Points, in no order, along strands that fork, close into loops and pass close to each other.
In the rows, zero is written as 128.
Points whose rows are less than 113 apart are linked; no others are. Some points are linked to none.
Sukuz: [141  90  43 120 134  76 113 108 129 188  93 139 144  60 145 117 118 163
 134 139 127 187 159 105 153]
Fil: [187 189  88  86 114 117 106 179 119 133 141 143 113 110 107 130 104 133
  72 113  98 139 145 114 168]
kol: [112  76  97 112 157 114 143  98  89 171 140 102  93 141 193 118 120 117
 158 131 131  92  96  73 114]
zimol: [112  77 173 145 145 116 102 113 114 130 104 114 161 142 135 105 161 126
 143 136 184 144 135  89  99]
muror: [103  75 123 108 143  96 137 120 120 152 142 117 100 155 164 136 140 143
 128 145 168 112 122  56 111]
dimu: [ 82 138 170 149 114 141 139 141 157 123  84  54 112 106 123 140 154 144
 179 112 113 134  64 162 150]
zuf: [ 88 122 200 156 122 205 156 128 136 128 125  97 130 136 128 154 134 105
 129 140 115 105  86 137 130]
fifud: [173  83  64 133 113  62 130 109 132 147  90 133 162  94 145  85 129 128
 135 121 136 131 160 139  89]
Dez: [135 136 135 149 118 143 156 121 121  84 163 159 116 169 125 119 123 102
 107 125 113  72 122 147 103]
kunof: [ 93 139 163 127 184 147 123 101  91 158 116 111 125 113 157 165 128 114
 163 149 127 147  93  74 149]
ruf: [ 76 141 103 133 148  80 198 117 134 103  99 109  95 114 117 200 108 124
 165 152 108 123 107 138 142]
Das: [129 128 105  95 133  65  93 127 135 129 125 201 157 111 114 152  79 128
  73 140 149 141 177 107  86]
kod: [ 85 109 108  97 165 103 107 124 100 179  99 111 118  93 138 145 131 154
 156 142 150 213 144  65 167]
liv: [ 83  99 180 134 157 136 209 101 136 131 140 159 107 179 136 182 100 117
  96 186 147 101 123 153 119]
Sud: [197 160  85  88 118 162  98 181 111 155 140 113 101 122 125 103 125 154
  66 102 128 128 149  95 159]
bol: [167 170 161 152 158 172 125 112 117 148 101  99 184  72 110 157  97 119
 138 148  91 137 119 147 103]
Gog: [123 176 123  95 149 139 137 158 129 138 143 106  85 101 119 172 117 136
 138 136  69 124  93 114 182]
rupu: [142 123 161 120 146 122 124 117 118 131 154 166 141 159 149 134 128 106
  79 143 157  90 126  86 101]
sidip: [119 121 100  75 163 135  97 158 112 186 135 116 106  94 128 137 143 153
 134 134 125 190 139  71 189]
bug: [131 144 114 104 123  88  95 123 131 101 162 200 162 143  97 145 102 120
  77 135 142 125 163 149 108]
riz: [126 117 108 147  78 121  67 146 144  84 151 143 157 170  77  93 155 138
 171  91 163 142 141 185 156]
vemet: [110  80  82 153  63 107  85 135 156 113 131 132 139 136  85  81 149 176
 144  93 165 176 164 186 149]
Diber: [158 146 122 145  92 171 160 131 117 109 128 110  81 188 180  72 125 120
 122  74  75  54 105 111  98]
Pur: [111 156 141 151 100 165 166 141 140 105 130  87  79 153 124 122 143 139
 158  99  41  90  90 148 126]
Buk: [ 83  92 121 110 125  85 142 144 141 123 159 146  72 175 141 139 133 164
 111 132 150 111 132  85 123]
fana: [161 139 121 127 151  89 114 122 108 152 102 128 156  85 140 137 108 117
 142 141 121 134 121 102 119]
Paz: [128 141 189 162 193 167 137  76  95 151  97 130 152 130 138 175 123 111
 154 162 146 145 118  59 118]
lasos: [133 146 116 153 112  97 123 127 126  85 122 148 172 105  82 139 122 110
 130 134 112 130 146 185 124]
degib: [119 118 176 162 168 163 178 109 121 100 113 118 174 120 110 156  85 100
 127 178 158 119 137 157  85]
Natab: [142 154 120 159 100 193 177 117 122  94 141 123 107 175 142 100 118  92
 111 105  69  54 106 142  84]
Kare: [133 172  89  87 160 121 126 126  87 154 132 107  89  87 158 142  96 111
 146 115  63 137  90 124 168]
tubi: [121 115 108 159 117  98 156 104 149  63  74 108 136 111 123  79 154  94
 186 115 124 114 110 196  88]
musa: [220 152  81  85 104 158  84 151 117 179 115 108 130  84 138  85 142 149
  78 101 128 153 157 125 151]
vam: [136 111 190 127 149 155  94 114 119 164 108  97 155 125 145 106 166 136
 140 120 154 143 133  71 131]
pov: [ 99 137 126 157 117 183 179 131 144  58 166 109 122 170  91 128 109 104
 163 129  86 110 145 210 127]
Gemap: [ 71  76 169 133 147 110 164 108 127 129 118 121 105 171 173 147 146 115
 147 149 171  88  87  74 119]
kifo: [140 167  88 130 138 128 213 123 123  99 146 122 101 141 121 161  94  92
 123 148  53  87 143 146  88]
Sev: [132 126 127  96 132 149 130 154 119 149 157 101  71 147 160 114 134 138
 129 110 105 104  95  74 157]
leluk: [ 70 130 143 127 129  83 121 148 137 151  89 107 128 105 114 157 136 154
 152 133 173 204 133  91 162]
pono: [137 151 200 127 126 192 131 127 127 135 174 173 116 169 132 152 129 103
  66 144 137 102 124 135 153]
gavok: [154  68 116 145 133  86 116 109 117 151  95 117 164 114 144  82 146 129
 137 131 169 123 146 109  67]
tilis: [165 125 107 117 104 173 136 138 111 152 140  83  71 163 181  74 132 143
 123  84 104  77  97  91 114]
doviv: [112 117 120 140 110  67 124 142 147 129  85 100 134  95 123 129 141 143
 159 116 139 170 119 137 160]
kozuz: [134 109 102 135  85 140  68 155 147 112 189 165 149 197  88  93 142 160
 151  99 172 124 154 144 138]
tugi: [135 151 140 144 133 155 151 123 135 129  95  89 158  84 105 134 117 113
 157 135  81 112  97 178 107]
zozer: [181 124 116 122 116 118 102 125 101 111 151 148 151 157 143  89 125 104
  76 118 158  83 147 113  81]
vugiz: [110  95 108 148  87  73 103 143 156 120  93 118 154  97 102 104 134 162
 129 112 160 190 163 158 160]
topar: [176 131  71 127 138  47 135 111 115 131  90 160 176  85 129 123  88 101
 131 128 112 121 149 120  91]
tikal: [ 95 120  95 134 102  54 124 121 143  78 108 164 146 125  89 142 116 122
 128 131 138 145 147 157 117]
Rebir: [146 163  77 114 120  79 148 136 131 121 106 137 112  83 102 152 106 124
 145 130  56 144 128 134 172]
vezu: [144 140 155 120 129 122  98 144 124 138 125 116 142 107 126 128 139 130
 120 138 129 134 131 103 139]
tet: [ 99 154  90 130 128  70 177 132 141 105  98 133 132  82  91 188  91 126
 150 155  95 150 134 151 145]
totar: [166 114 127 150 118 123  94 108 121  90 120 137 179 126 118  66 142  95
 142 114 143  92 123 178  85]
sunen: [129 154 125 147 116 185 168 122 134  99 197 189 101 218 114 133 110 117
 121 134 112  81 143 177 131]
Bero: [162 141  82  69 156 104 107 132 101 175 136 147 136 111 146 132 101 135
  86 145 156 134 157  58 117]
lisi: [123 100 190 154 146 192 172 103 126 114 144 148 157 149 133 143  95  75
 107 164 148  89 127 163  92]
zevi: [ 87 153 155 142 159  94 135 135 135 126 100 132 141 102 104 195 118 136
 130 169 153 179 129 106 140]
rur: [195 111 107 125  94 139 103 134 113 136 138 106 132 136 146  62 150 130
 102  87 137  96 144 140  93]
girig: [163 151 147 142 117 135 118 125 167 127  76  99 167  65 142 110 147 128
 167  99  94 148  94 185 108]
tum: [ 98 105  91 123 127  41 109 109 152  90  94 193 167 113 108 145  83 117
 111 132 163 139 166 129  78]
seb: [ 89 124 141 132 128 102 158 122 142  86 165 162  92 180 123 153 125 138
 116 141 132 100 132 144 118]
kivu: [136 126 134 114 110 155 103 151 131 124 209 189  99 205 130 104 126 158
  79 105 158 109 150 113 147]
vupog: [ 86 133 138 156 111  95 145 134 162 136  62  63 122  86 145 129 159 141
 191 100 145 168  89 164 155]
Bapur: [ 94 131 129 113  91 115  78 171 147  96 171 148 103 156  84 133 144 173
 118 112 141 160 144 140 183]
zanos: [ 93 144 151  98 147 112 148 157 146 126 145 130  74 133 118 186 128 155
 115 153 110 130 106 101 179]
Zivak: [178 127 129 100 119 169  79 139 133 197 121 101 136  77 131  91 183 170
 106 113 146 173 166 108 151]
Mozi: [132 140 211 118 136 179 122 119 121 151 142 148 133 153 151 136 151  98
  82 136 145 115 123  76 141]
mib: [154 115 132  90 166 101 116 109 100 161 139 165 158 135 159 136 112 118
  90 157 171 120 154  43  83]
vek: [145 162 112  96 172 143 104 107  69 177 120 103 114  77 198 113  98 116
 140 111  86 156  95 119 135]
meze: [167  96 116 142 117 123 100 121 176 166  80 104 158  56 163 108 159 163
 156 100 134 200 149 144 152]
tuvo: [107 142 101 107 167  99 208 105 126 115 138 142  97 133 137 196  94 115
 136 173  89  92 119 125 111]
lenav: [145 162 153 106 124 170 144 163 132 121 180 173  71 189 147 128 126 134
  58 117 124  94 120 109 155]
ramab: [114  79  91 125  91 114  84 142 129 147 153 148 113 127 104 101 161 174
  97 127 166 151 164 117 120]
kot: [161 183  96 116 100  96 129 155 131  99 140 143 109 109  90 132 119 126
 107 113  66 140 144 148 162]
letav: [ 79 148 126 176 101 150 172 143 151  66 132  92  84 154  94 119 149 130
 174 119  67 120 123 191 128]
nasi: [ 98 113 201 172 132 170 120 116 127 105 105 110 162 132 117 120 146  99
 138 142 157 116  97 148 112]
tedo: [107  99 189 161 125 195 108 102 126  99 138 150 173 176 126 104 143  76
 139 134 184  95 102 153 118]
kip: [174 168  90  75 140 101  99 157 118 164 127 149 147  81 116 138  99 128
  81 131 121 156 154  83 153]
faf: [131 185 103 141 114 157 190 137 136 110 138  93  85 131 113 140 112 118
 142 120  19  99 123 155 117]
vit: [147 120  81  89 143 166  90 146 122 217 130 112 106  75 125 106 185 172
 114 131 131 184 143  97 179]
nal: [102 117 137 160 148 114 136 116 122  73 116 147 175 118  90 139 114 102
 136 168 174 122 134 178  97]
feruf: [101 125 108 103  99  96  74 144 155 104 173 180 118 157  93 146 106 155
  97 120 152 145 170 142 138]
logol: [ 73 160 152 125 112 120 131 162 152  91 157 131  88 145  89 180 138 156
 118 146 125 149 124 148 184]
zunob: [ 61 110 139 149 149 103 194 115 129 104 113 108  92 149 136 175 131 115
 156 158 139  96  90 120 118]
nidu: [118 103  74  86 150 132 129 133  90 183 152  94  62 119 174 108 129 137
 147 120 116 128 101  86 149]
mited: [149 104 135 137 133 126  96 103 132 179  77 112 162  71 137 109 172 171
 155 121 166 216 163 106 145]
deve: [ 89 102 191 135 143 182 194 113 133 147 132 135 103 162 156 179 123  98
 121 166 127  86  93 114 131]
Fafiv: [103 122 144 150 121 197 170 118 157  84 186 153 126 208  98 145 105 113
 150 141 134 101 139 202 142]
reriz: [125 167 183 152 191 140 136  94 118 139 105 141 151 114 101 201 117 134
 132 179 149 178 142  86 120]
getad: [134 111 115 138  85 146  96 165 122 114 196 138  99 182 120  78 147 161
 126  90 141 109 154 136 133]
sol: [179 139 133 139 101 157 113 121 139 115 122 101 153 129 140  74 145 117
 130  83  93  99 104 179  87]
kab: [135  81 180 150 105 170  84 112 124 118 142 123 167 168 149  54 160  90
 121 101 169  85 112 140 106]
Lodo: [176 189 122 113 158 157 115 108  90 171 106 101 157  75 156 140  94 111
 140 124  75 123  91 144 114]
mip: [132  73 134 143 108 127  81 118 131  98 138 123 165 164 124  62 161 115
 155 104 181 106 123 164 101]
Lil: [170 109 154 153 106 125  92 128 171 129  80 101 182  66 156  95 168 144
 159  84 143 176 130 180 116]

A fork is a point with three links, a tip a point with one. Leave the first point through the second and follow the links. Name the first fork or tip that comes.
tuvo / kifo: Dez
deve / zuf: rupu
Kare / Gog: lisi
tum / Das: mited
Dez / sunen: ruf

A piece is two or more points that can be reached from each other along the links. Count, over all rows, the pieces, the separate loops (a circle has one, a figure eight two, a Y none), the forks (points with three links) and the tips (points with one).
pieces: 3
loops: 4
forks: 7
tips: 5
